Points, in no order, along strands that fork and pass close to each other.
Points whose rows are less than 80.5 apart are linked; no others are. Some points are linked to none.
lal: [ 18   0 -10 -39  -3   7   5 -16 -34 -10   1 -12   8 -18  -1  20  28  24
 -28 -13]
biv: [ 12  -5 -20   1  -4   2  25  -9   7   5  22  -6  25   4  48  -2 -14   1
  11  44]
Zok: [-30  15  10  26   3  45  -1  -3 -21   5 -37   2  24  -2 -36  14   0 -22
   2 -37]
beseb: [  3   3  20 -18  18 -40  -5  35  10   5   1   3 -21  -2  27  12 -19  -9
  31   5]
dileg: [ -4  21 -12 -28 -35  13 -21 -11  19   0 -51  19  24 -29 -23   2   0  -5
 -11 -13]
zivi: [ 24 -38 -12 -29 -30   3 -18 -25   6  -1 -22  -5   8 -23  -4   8  -9  34
 -26  20]
Medi: [ 20 -19  37  42  34 -17  12  19 -11  11  30   1  -5  20 -23  11  -6  16
  25  23]
fupim: [  9  22  -8 -19  20 -11  15 -38 -17  -4   7 -13  -6  -4  -7 -12  29  22
 -12 -30]
rade: [  2  25  13  47  48 -17 -15 -26   0  -5  20 -24 -29  46 -27  11   5 -31
   9 -16]
val: [-20  13 -17 -34 -22   0  -1  -3   1 -11 -38  14   3 -37  34 -24  -8  -2
  24   2]
vula: [ 40  36   2 -18  -1   4   1  22  -8   9  22 -17   3 -13  30  -9  13  23
  16  17]
kib: [ 26  18   1  -7   4 -43 -20  21  28  13  22   1 -17   3   0  -7  -9 -14
  10   4]
zud: [ -5 -44   9 -27   3  27 -10 -35   9  -3  -4  20  -2 -13 -10 -16 -13 -13
   3 -25]
geva: [  5   6   0  32  26 -43  20 -23  12  -5  18  -9 -36  54 -39   0  10 -17
   2 -13]
fofi: [ 32 -21  20  -9 -17  54  11  -4 -34   8  19   1   7 -16  10 -20  23   8
   7  -1]
goti: [  1 -21 -22 -19  36 -23   4 -48   2 -11  19   1  -5   1 -11   1 -28 -14
  12   2]
Zub: [ 37  19  21 -45   2  37  -1   7   0  28 -22 -29   7   1  19  24  -4   3
   6  -4]
roliv: [ -9 -42  -2 -14   3 -50  -2 -13 -13 -27  -9   8 -19 -26   5 -16 -14  27
   6   9]
sem: [-33 -13  20  44  29   4  36 -12  -5   1  -4   1   3  11 -21 -21  -4   8
 -13 -38]
konu: [-34  31  -6  -5  16 -18  -5  -5  24   4 -43   9  -8  21  27  40  20 -23
 -29  10]
vume: [-22 -44   3  -5 -51 -28 -18  27  -4 -10  -3   8   2 -11  36  13   8  35
   1  19]
dos: [-31 -17 -17   5 -29  -7   3 -27  -9 -15 -21  22  21  -6   2  28  25  24
 -13  12]
Lud: [ 21  29  31 -35  23  10  -8 -14   8  27  -8 -29 -12  17  20   6   1   6
  15 -22]
sagu: [-19 -10 -23 -27 -30  56 -15   9  14   4  -6  22  -1 -14   2 -20 -29 -52
  27  -5]
Lisol: [-29  51  16  20  26  -9  -3  -5 -14   6  -1 -27 -14  29  33  16  27  -3
  19 -18]
Bak: [  4  11  23  19   2  -5   3  32  11  12  36 -13 -25  12  18 -32  21  13
 -35 -29]
Bolos: [  4  25  32  13  52  16  19   7 -24   3  -4 -23 -12  -2  16 -18 -10   1
  25   1]
zufa: [  5  25 -13  -7 -15   2   2   7 -13  -4  11   4  28 -10  41   8  16   1
  30  26]
sefe: [  2   9  -2  31  51  18  41   2 -19  -3   0 -16  13  -7   4 -16 -27 -12
   0  13]
lura: [-13  -7 -12 -11 -33  25  -1   5  21   7 -32  16   0 -26  11 -42 -25 -29
  18 -27]
ler: [ 34 -14  -7   1 -27  17  -9 -16   5   5  30   0  31  -8 -26 -12  18  20
 -24  -8]
godu: [-15  21  -4  13 -23  35 -28  48   8   6 -15   7  16   3  14  18   3 -37
 -13  20]
duba: [-17 -19   5   1 -43 -43  -2  27  -5  -5  17   6  -3 -11  20 -10   8  50
  25  -2]
fal: [ 22  23 -13   0   5 -27 -21  14  31   7   8   1   4  15  12  19   3 -21
 -16  25]
vofu: [-11 -34  18   9   1  -9 -16  22 -18  -5  29  17   8   6 -10  25  11  -6
   2 -14]
Noluz: [ -6   3  -8  -6  28  -3 -25  -4   5 -15  40   5  -3  -6  -1 -27 -14 -35
  -2 -34]
rogev: [-13 -11  29  25  15  36  22 -18 -21  11 -18  -4  23   2 -35  -5 -10   4
  22 -45]
kobep: [ 14 -14 -20  -9 -55  19 -18 -21   8  -2 -23   4  31 -33 -30 -19   4  17
 -21 -10]
nesuk: [  2   6 -25 -24  14  15 -21  10  10   8  23  -7  28   8  -2  30 -38 -38
  23  19]
Bufad: [-11   6   3  20 -24 -61  -1  19   6 -15  31  16 -17   4  -9 -30  19  37
  39  -3]
kipe: [ -8  41 -27 -29 -30  36 -27  37  -3  -7 -17   0  13  -7   1  24  18 -25
 -30   6]
Dalo: [ 32  13   8 -34 -12 -26 -20 -32  14   4 -10   9   0  -4   5  15  26  19
  18  22]
Noda: [  9  11  12  36 -19 -65  -2  24   7 -16  15  28 -38  12 -14 -18  41  17
  17  16]
tur: [ -9   6   6  44  39   9  22  -8   4   7 -36  12  23   2  -6  10 -22 -27
  -8  22]
fir: [  5  17   4  29   3  18 -34  25  24  14   1   2  26  20  -5  32   4 -29
 -23  25]
kiku: [ 37   0   6  11 -20  56 -12   1  -8  19  36  -5  27  -3  -6 -30  14   4
   0 -25]
pidum: [ 12  21  13   4  -2  19  18  41 -17   7  15 -22  -3  -8  18 -30  15  27
 -15 -18]
vel: [ 22  27  -8 -12 -10   9  14   2   9  18 -42 -14  27 -20 -24  -3 -19   5
 -17 -14]
rur: [ 42   4 -27  -6  -7   2  -8 -42  14   2  38   1  21  10  24   6  12   0
   0  45]
Zurog: [  2  -9  18  25 -16 -51 -26  14   3 -17  -6  33 -14 -25  -5 -18  32  12
 -18   3]
lepin: [ 20  30 -15 -37 -14 -34   9 -18  -2  -3 -23 -16  -7  -7  29  17  20  26
   1  22]
tamir: [-43  -3   1   0  -6 -12  23  11  17   2 -13   7   1  -7  19 -39 -27  -7
   9 -37]
rito: [ 27  -7  -2  23  -6 -54  -2 -44  37  -8 -18  14 -30  15 -15 -22  23   2
 -16  28]
rosez: [-24  -9   9 -16  25 -13   9  27  11   5  -4  -3  -4  -2  26  -6 -48 -21
  39 -16]
laset: [ -8  36  18  -3  47   4  -4   6 -32  -6  -9 -25  -3 -13  -6  -4 -16 -10
  19 -34]
kulu: [ 15  37  15 -23  36 -18   9 -19  -5   6   6 -35 -45  20 -15  -5   9  12
  10 -38]
zat: [-16 -31  19   5  31 -25  -4  38 -19 -11  36  12 -17   2  28   7  -4 -16
  17   3]
posef: [  3  13  -6  37  23 -19  49  -9 -14 -10 -14  -1  -3 -10 -21 -20  11  38
 -22  11]
Zana: [ 11 -34  12  21 -15 -44 -16 -20  26  -4 -18  18 -12  -2 -17   0  17  18
 -39  16]
firi: [ -7 -11   4  12  15  28  12   4  12  10 -46  21  31 -11  -1   4 -38 -37
  26  32]
Gori: [-10 -23   8   2 -23  37 -37  28 -14   2  29  11  15  11 -23  25  11 -18
  -4 -29]
git: [-27 -14 -29 -41 -24  39   3   1  -4 -15  -1   7   4  11  -9  32  -9  -6
 -51  14]
labo: [-11  -2 -23  43  19 -44  22 -16   5  -4  10   2   0  18 -31  10  -6 -13
 -20  -5]
Bokam: [ -5  29 -26 -27  -7 -21  11  -9  17   6 -28 -15   1   9  31  42  18  13
 -25   8]
kiz: [-34 -11 -10  33  21 -29  24 -41   4 -11   8  15  -2  13 -11 -11   9   2
 -13 -24]
gerig: [ -8 -19  -9   7 -22  38  -5  14  19   1 -24  31  28  -2   7  16 -24 -30
  18  61]
mus: [  8 -30 -24 -20   0 -47 -26 -40   1 -22  20   4 -13 -18   4 -17 -21   7
  25  13]
Fudud: [ -3 -43 -18   2 -32  30  -4   7  -5 -14  18  12  -4 -19  19 -23   2 -11
 -34  -1]
Lafib: [  7  35   9  42   1 -34  11  18  11  -7  18   5 -47  40  -9 -18  49  12
  10  13]
Salen: [-15 -63  -2 -44 -18  40  -1 -10   0  -1 -10   7 -15 -11  14   4 -35 -12
   2  10]
vepa: [ -5  -7   7  -3  25  18 -16  25  -8   3  18 -49  -6  19   4  42 -20 -16
 -42 -20]
Fabu: [ 11  -9  18  -7  10  32  24 -18 -21  16   0  -9  27  -1 -20  -5 -25  19
  45 -22]
kodu: [-31 -71  -2   5 -57  -4 -26  24   4 -11 -18  21  -4  -8   6   9 -14  13
 -12  31]
finaz: [ 26  17  11  -2   1  -9  22  -7  21  27 -21 -10  11  -6 -35 -14 -19  40
  11  -7]
bives: [  2 -30   1   7  19 -49  27  -1  -2 -24   2   1 -30 -24   7 -41 -30  34
   3  26]
pif: [-26 -36 -26 -31 -43  50  -9   9  16  12  -2  11  -6  12 -10  10 -49 -32
  10  16]
tobu: [-12  -5 -10  22  -2 -22  46  17 -14 -16  -4  -5  -3 -28  -5 -36 -17  45
 -10   1]
Veki: [  5 -40 -14 -18 -35  55  -4  13 -35  -6  16  13 -20 -29  14 -24  14 -16
  -2  -8]
vigef: [ -9  56  11  10  24 -23  11 -16   8  14 -35  -7 -14  30  27  25  35 -12
  13   3]
vipu: [-10  43  26  39  51 -25 -13   4 -17 -15   7 -26 -42  30  14  21  14 -28
  17   2]
salin: [ -7  14 -21 -39 -10  19 -20   2  -7 -12   0   2   7  -7  -1  21  24  -7
 -39 -11]
mabug: [-23 -19 -23  -9  -3  39   1  16  -8  -1  15 -19   4  27   5  41 -11 -21
 -65   5]
Sol: [-18  16  18  16  29  26 -17  20 -45 -16 -10 -16  15 -18 -27  21 -14 -19
  22 -31]
zet: [ 16   3   8 -13  10  -4  33 -16  12  20  14 -15  -4   9 -15 -14 -27  43
  36   0]
rara: [ 27  10 -23 -19 -27   8 -28 -24  16   9  36   0  35   8  -5   5  20   6
  -6   2]
Gifa: [ -6 -16  -7 -29  30   9  -2 -26 -11 -16   2   9   2 -20 -19  -4 -13 -24
 -11 -23]
mupi: [ 20  29  22  44  13  -6   0  34  18  13  42 -16 -45  41  -7 -24  30  16
 -16   9]
gige: [ 16 -21 -21 -15 -13  31   2 -24   8   3  -6  12  35  -5 -10  27 -15  -4
   7  49]
zilis: [ -5  25   9  44  -2 -34  42   4  -1   9 -21   7  -8  10 -22  -4  28  48
   3   7]
geke: [-14  -9  16   2 -18  68 -21  14 -18  12 -10   6   4   4 -31  16  16 -25
  -1 -26]

A fork is a point with three links, a tip a point with one. Leave the first point through the second and follow the links. Name the first fork or tip that comes.
lepin; Bokam -> rogev
Noda; Lafib -> ler
geva; rade -> Dalo
zilis; posef -> Gifa
ler; rara -> Noda
gige; gerig -> Zok
Sol; laset -> gige

Follow the links from the first point to the second, and from the first to the third. Name the last point that the two ways share.
git; fofi; firi -> Zok
godu; laset; zud -> beseb
kipe; vula; Salen -> beseb
vigef; pidum; godu -> rogev
Bolos; val; Bak -> Zok
Fudud; sagu; Bufad -> ler
kobep; Gori; labo -> rogev
fofi; duba; Bolos -> ler
